Each row is a point on a landscape with many valleys, with its height.
From any point a ball rolls to the lowest of the 2 points nearest to it. It stops when none of these is lower. Distance is the straight distance between rows; heights are no part of it.
q_673: [-28   5  24  29  -7   5  19   2 -25  26 -30   7 -17   5  17  18  19   6
   3 -28]  (h 363)
q_701: [  8   2 -33  -5  30 -15  30 -49  -1  32  -1  -9   6  -4 -30  21 -24 -32
 -36  56]  (h 466)
q_628: [ 15 -27  20  20 -37  10 -47  27   4   0 -56  12  17  15  18 -17  -7 -14
  26 -33]  (h 435)
q_912: [ 24 -26  33 -11  11  13 -30  11 -15  -8  -3  -9  11 -19 -12 -25 -20  21
  23 -39]  (h 312)
q_598: [ 47   3  33  33  -1  -5  14  10   9  18   5  -7  -7   6 -43  17  22   2
 -20  10]  (h 356)
q_835: [ 26 -10  33 -26  14  -9  -1   5 -13 -11  13 -15  -9   6 -10  -1 -15   9
   6  13]  (h 103)
q_152: [ -5   9 -28 -25  12   4   2 -39  14  10   1  19  24  20 -23   1  -3   7
 -24  36]  (h 447)
q_869: [ 22  17  -2 -20  -5  11   8   7  11  10 -17 -13  13  33   2  -7  -6  13
  24  22]  (h 338)
q_46: [ 37 -22  61  -6   6  -7 -43  45   6 -25  -4 -10   1   6   6 -33 -25   4
  25  -4]  (h 396)
q_951: [ 37  25  -7   3  27   6  44   7  40   4  11 -12   6  22 -38  18 -15 -26
 -25  63]  (h 175)
q_998: [  3 -20  13   9 -38  -9 -10 -12 -18   1 -25   7  18  12   1  -7  21  10
   2 -20]  (h 59)
q_128: [-18 -18  -9  -7 -18  -2  18   6 -27  22  23  13 -34 -38   0  -2  -1   8
  -3 -24]  (h 239)
q_366: [-16 -17 -12 -24   2 -12  -2   5 -12 -17  25 -15  11 -32   3 -13 -28  19
   6 -14]  (h 194)
q_171: [ -9 -40  24   6 -20  17  -8  20 -13  12 -47   9  -6  -6  14  -6  -2   4
   8 -28]  (h 361)
q_767: [-46  20 -34  -9  17 -22  12  -9   2  10   6  -7  -9 -28  18  23 -13   4
   9 -17]  (h 218)
q_809: [-44   3 -44 -23  44  -3 -12 -40  12   3 -27  19   9  17   4   9  -9   0
 -29  34]  (h 534)
q_243: [-27 -14 -13  14  14 -15 -11 -21  -5 -22 -14 -17   0 -15  25   2  20  24
  -4 -34]  (h 430)
q_182: [-28  21 -11   8 -16  18  13 -48  30 -16 -20  42  34  50  13  -1  49 -20
 -13  15]  (h 716)
q_211: [ 37 -15  31 -17  -5  -6 -55  33  12 -41 -21 -13  24   1 -10 -26 -15   4
  27 -17]  (h 415)
q_113: [-21  -3 -19  -9   4 -11 -10  18   3 -17  17  -2  -7 -48  16  -4 -16  27
   8 -50]  (h 240)
q_520: [ 43  -8  26  -5 -26  20 -31  43  -1 -14 -32 -15   6  34  17 -32 -14  -3
  30  -9]  (h 334)
q_36: [  1 -21 -11  22  12   3 -20   3 -16  11  36  -4 -37 -65  10  -8  -5  28
 -14 -58]  (h 327)
q_232: [  0   0  -8   7  -8  -9   5 -16   6  18   5  -3   7  12 -17  18  28   7
 -16   9]  (h 459)
q_279: [-19  -5   7   2 -36 -25 -13  39  -8  -9 -31   7  -4  -7  24  11  -9   5
  25 -30]  (h 480)
q_529: [ 40 -12  44   4  -5  10 -24  46 -12   9 -17   2  -2  14  -2 -26 -16  -2
  27  -3]  (h 371)
q_358: [-29  22  -3  31  -3  -6  16 -27 -20  37 -10  -1  -8  -8   5  16  30 -10
  -4 -11]  (h 428)
q_394: [ 38  17  17  -6   2   3  23   9  22   8  30 -15  -6  14 -36  -4  -4 -26
  -6  52]  (h 141)
q_772: [-49  -6   3  21 -24   3 -11  -3 -27  -9  -1  17   4 -21  24 -14  25   6
  11 -64]  (h 290)
q_688: [ 15   8   1 -25   4   5  37 -12   7  20  -2 -15   8  16  -8   7  -9   0
   4  23]  (h 390)
q_126: [-12  16 -20 -22  30 -16  13  -8 -18  21  38 -18  -9  -8 -14  10 -31 -19
  -1  34]  (h 491)
q_607: [ 17  14 -10  19 -14   7  34  24  40 -10 -24   8  -8  36 -21  21  33 -11
 -22  37]  (h 241)
q_212: [ -4 -38  29   7 -25   1 -37  32 -14  -2 -40  23  -2 -13   9 -13 -13 -12
  21 -52]  (h 402)
q_136: [-39  -9   0   9 -10  10  11 -31 -25  21  15  12  -5 -25  31 -10  24   2
  -7 -46]  (h 81)
q_820: [ 16  -1  -5  15   8 -17  22 -25  21   5  13 -18   5  10 -32  20   4  -2
 -23  33]  (h 427)
q_528: [ 62  17  47  22   2  15 -15  41  15 -12  35  10  -3  16 -26  -6   6 -17
   8  23]  (h 309)
q_923: [ 38  36  39   7  13  13  15  -1  -5  20  43 -13  -2  10 -25  -7  -3 -12
   9  39]  (h 101)
q_853: [ 19  -3  -3 -21 -14   9 -11  28   9 -15 -29 -22  22  42   8 -25 -14  15
  26   6]  (h 269)
q_424: [-13  11 -41 -10  38   8   2 -56  14  19 -25  23  16  32  -9  19   7  -6
 -32  47]  (h 496)
q_472: [-27  27 -41   1  13  -5  15 -17   6   9 -30 -13  13  29   7  23  17  -3
  -9  10]  (h 77)
q_174: [ -8   1 -22  -7  12 -11  36 -25 -14  30  14 -18 -17 -11 -22  21 -27 -33
 -14  47]  (h 478)
q_611: [  9 -14 -32  13  26   2  -6 -16 -14   9  50 -17 -22 -43   5   0  -8  26
 -10 -26]  (h 349)
q_676: [ 55  21  69  17  11  26 -15  55   9 -21  10   7  11  22  -7 -32   1 -13
  10  28]  (h 278)
q_137: [-22  -6  46  40  -9  -1  -8 -21 -11 -13 -21  -2  -2   9  31  11  55 -15
  13 -41]  (h 517)
q_606: [-19   5 -48  -6  20 -10   3 -46 -17  22  47  10  -9  -6 -10   1 -22  -9
 -25  10]  (h 514)
q_474: [ -7 -31   0  27  -3  16 -11  18 -20  23  12  25 -41 -62  19   2   3  16
  -6 -53]  (h 302)
q_794: [-12  18  -7  23 -11   4  22 -38  -8  26 -15   9  13  17  -2  23  30 -11
 -26  17]  (h 494)
q_636: [-14  13 -22 -34  29 -32   7  -1   7  -3   8 -24   0  -4   1  11 -24   0
   8  32]  (h 503)
q_300: [ 37   8  29 -21  17 -14 -13  25   4 -34  23 -17  11   9  -7 -17  -1  -5
  15  19]  (h 138)
q_218: [ -9   0 -21 -28  -7   0 -10 -16  27 -10  -4  11  24  33  -4   0  12   4
   0  22]  (h 376)
q_109: [-44   4 -31  16  16  -3   6 -69 -21  10  28  27  -4  -6  29   5  27 -10
 -26 -22]  (h 275)
q_241: [  2 -16   6  -7  10   6 -32  34  -4 -28  -8  -2   2 -39   5  -5 -21  23
  20 -54]  (h 280)
q_56: [-39   6 -12   0   4 -11  11  -8  -3   6 -16 -18  -3   1  14  22   2   4
   3  -1]  (h 162)
q_860: [-47  16 -33 -14  -7   5  16   4  -3  -3  31  15 -44 -75  22   4 -23  17
   3 -21]  (h 246)
q_743: [ -9 -18   4  -5 -36 -15 -30  41   9 -41 -42   5   2  11  31  -4 -20   0
  30 -18]  (h 453)
q_315: [-37   3 -42 -41  39 -27   1 -29   6  -5 -11  -5   6   0   9   7 -27   2
 -12  15]  (h 522)
q_559: [ 24  28  -9  10  -8   7  34   2  25  15 -11   1   2  29 -40  28  13 -18
 -25  59]  (h 204)
q_194: [ 51   7  29  14 -12   6  -4  22  27  -6   6  -3  10  25 -41   2   9   0
   0  22]  (h 336)
q_250: [-13 -11  23  23  -2   9   4  27 -27  16 -30  18 -25 -21  20   7  -6  18
   7 -39]  (h 311)
q_235: [ 16  -5 -17   8   1   0  46 -50   5  20  -7  -1   1   6 -27  15  -3 -16
 -34  48]  (h 449)
q_326: [-18   1 -11 -13 -25  -2 -28  -6  17 -33 -14   6  39  20   2  -5  11   5
   6 -11]  (h 282)
q_893: [-37  -6  22  14 -24  -1 -25 -18  -9 -20 -29  12  15  -4  31  -7  36   0
  13 -38]  (h 422)
q_601: [-31  21 -13   6 -12   3  24 -42  -1   5  -9  20  19  32  22   6  40  -9
  -8   9]  (h 601)
q_825: [-11 -19   5  28   1   6  18   3 -35  35   1   6 -41 -50  -1  15  -3  13
 -11 -36]  (h 274)
q_296: [ -5 -16  -3 -31  -1 -13  14 -11 -19   4  23 -10 -10  -5 -11   6 -17  13
   4  -1]  (h 148)
q_278: [ -7 -18 -28  18  17 -19 -20 -30  -4 -15  23 -16  -9 -37   6  10   7  29
 -20 -29]  (h 375)
q_375: [ 11  -7   8  -8 -31 -19 -53  45  11 -40 -17 -13  24  -4   9 -14 -25 -11
  21 -14]  (h 431)
q_199: [-55  16 -57 -12  23   2  14   0  -2   5  25   5 -29 -54  28  22 -25   3
  -4 -10]  (h 259)
q_383: [ 38   7  23 -29   1   5   0  36  15 -28   3 -27  13  35   6 -27 -16   1
  28  22]  (h 192)
q_266: [-12 -11   4 -13 -12   4 -23   4  -4  -1  -3   2  24   5 -13 -10  18  21
   6 -25]  (h 177)
q_973: [-11  -2 -24 -29  28  -9   4 -52  -6  15  26  -4   5   8 -21   2 -20   4
 -22  24]  (h 487)
q_974: [ 32 -32  26   9 -38  19 -16  21   0 -15 -61  19  12  20  12 -17  18  -3
  13 -13]  (h 476)
q_454: [-43   2 -35   7   0   2  13 -38 -20  20  39  16 -14 -37  22  -3  10   3
 -11 -28]  (h 83)
q_926: [ 17  21  17  -1  27   0   3  -5 -14  11  54 -10   0  -5  -9 -17 -22  -3
   9  13]  (h 52)
q_3: [-31   1 -40   4 -10   6  15   1 -24  30  34  17 -45 -52  25   2   0   3
  -3 -12]  (h 193)
q_708: [ 63  24  37   4   8  32   5  55  34 -41  13  -4  -4  37 -11 -33   8 -23
   5  42]  (h 234)
q_59: [ 47  29  38  -8  -3  15  22  33  28 -26  28  -3   4  32 -22 -11  -5 -32
   3  55]  (h 185)
q_25: [ 24   0  -9   8 -28  15  17  46  42 -36 -12  -1  -2  38 -17   7  20  -4
   1  28]  (h 287)

Two balls start at each pair of points below. Name the first point that both come to, or write never.
q_211 and q_912: q_835
q_528 and q_25: q_394
q_607 and q_194: q_394

For each start below, name the point where the ball stops.
q_743: q_835
q_598: q_926
q_688: q_835
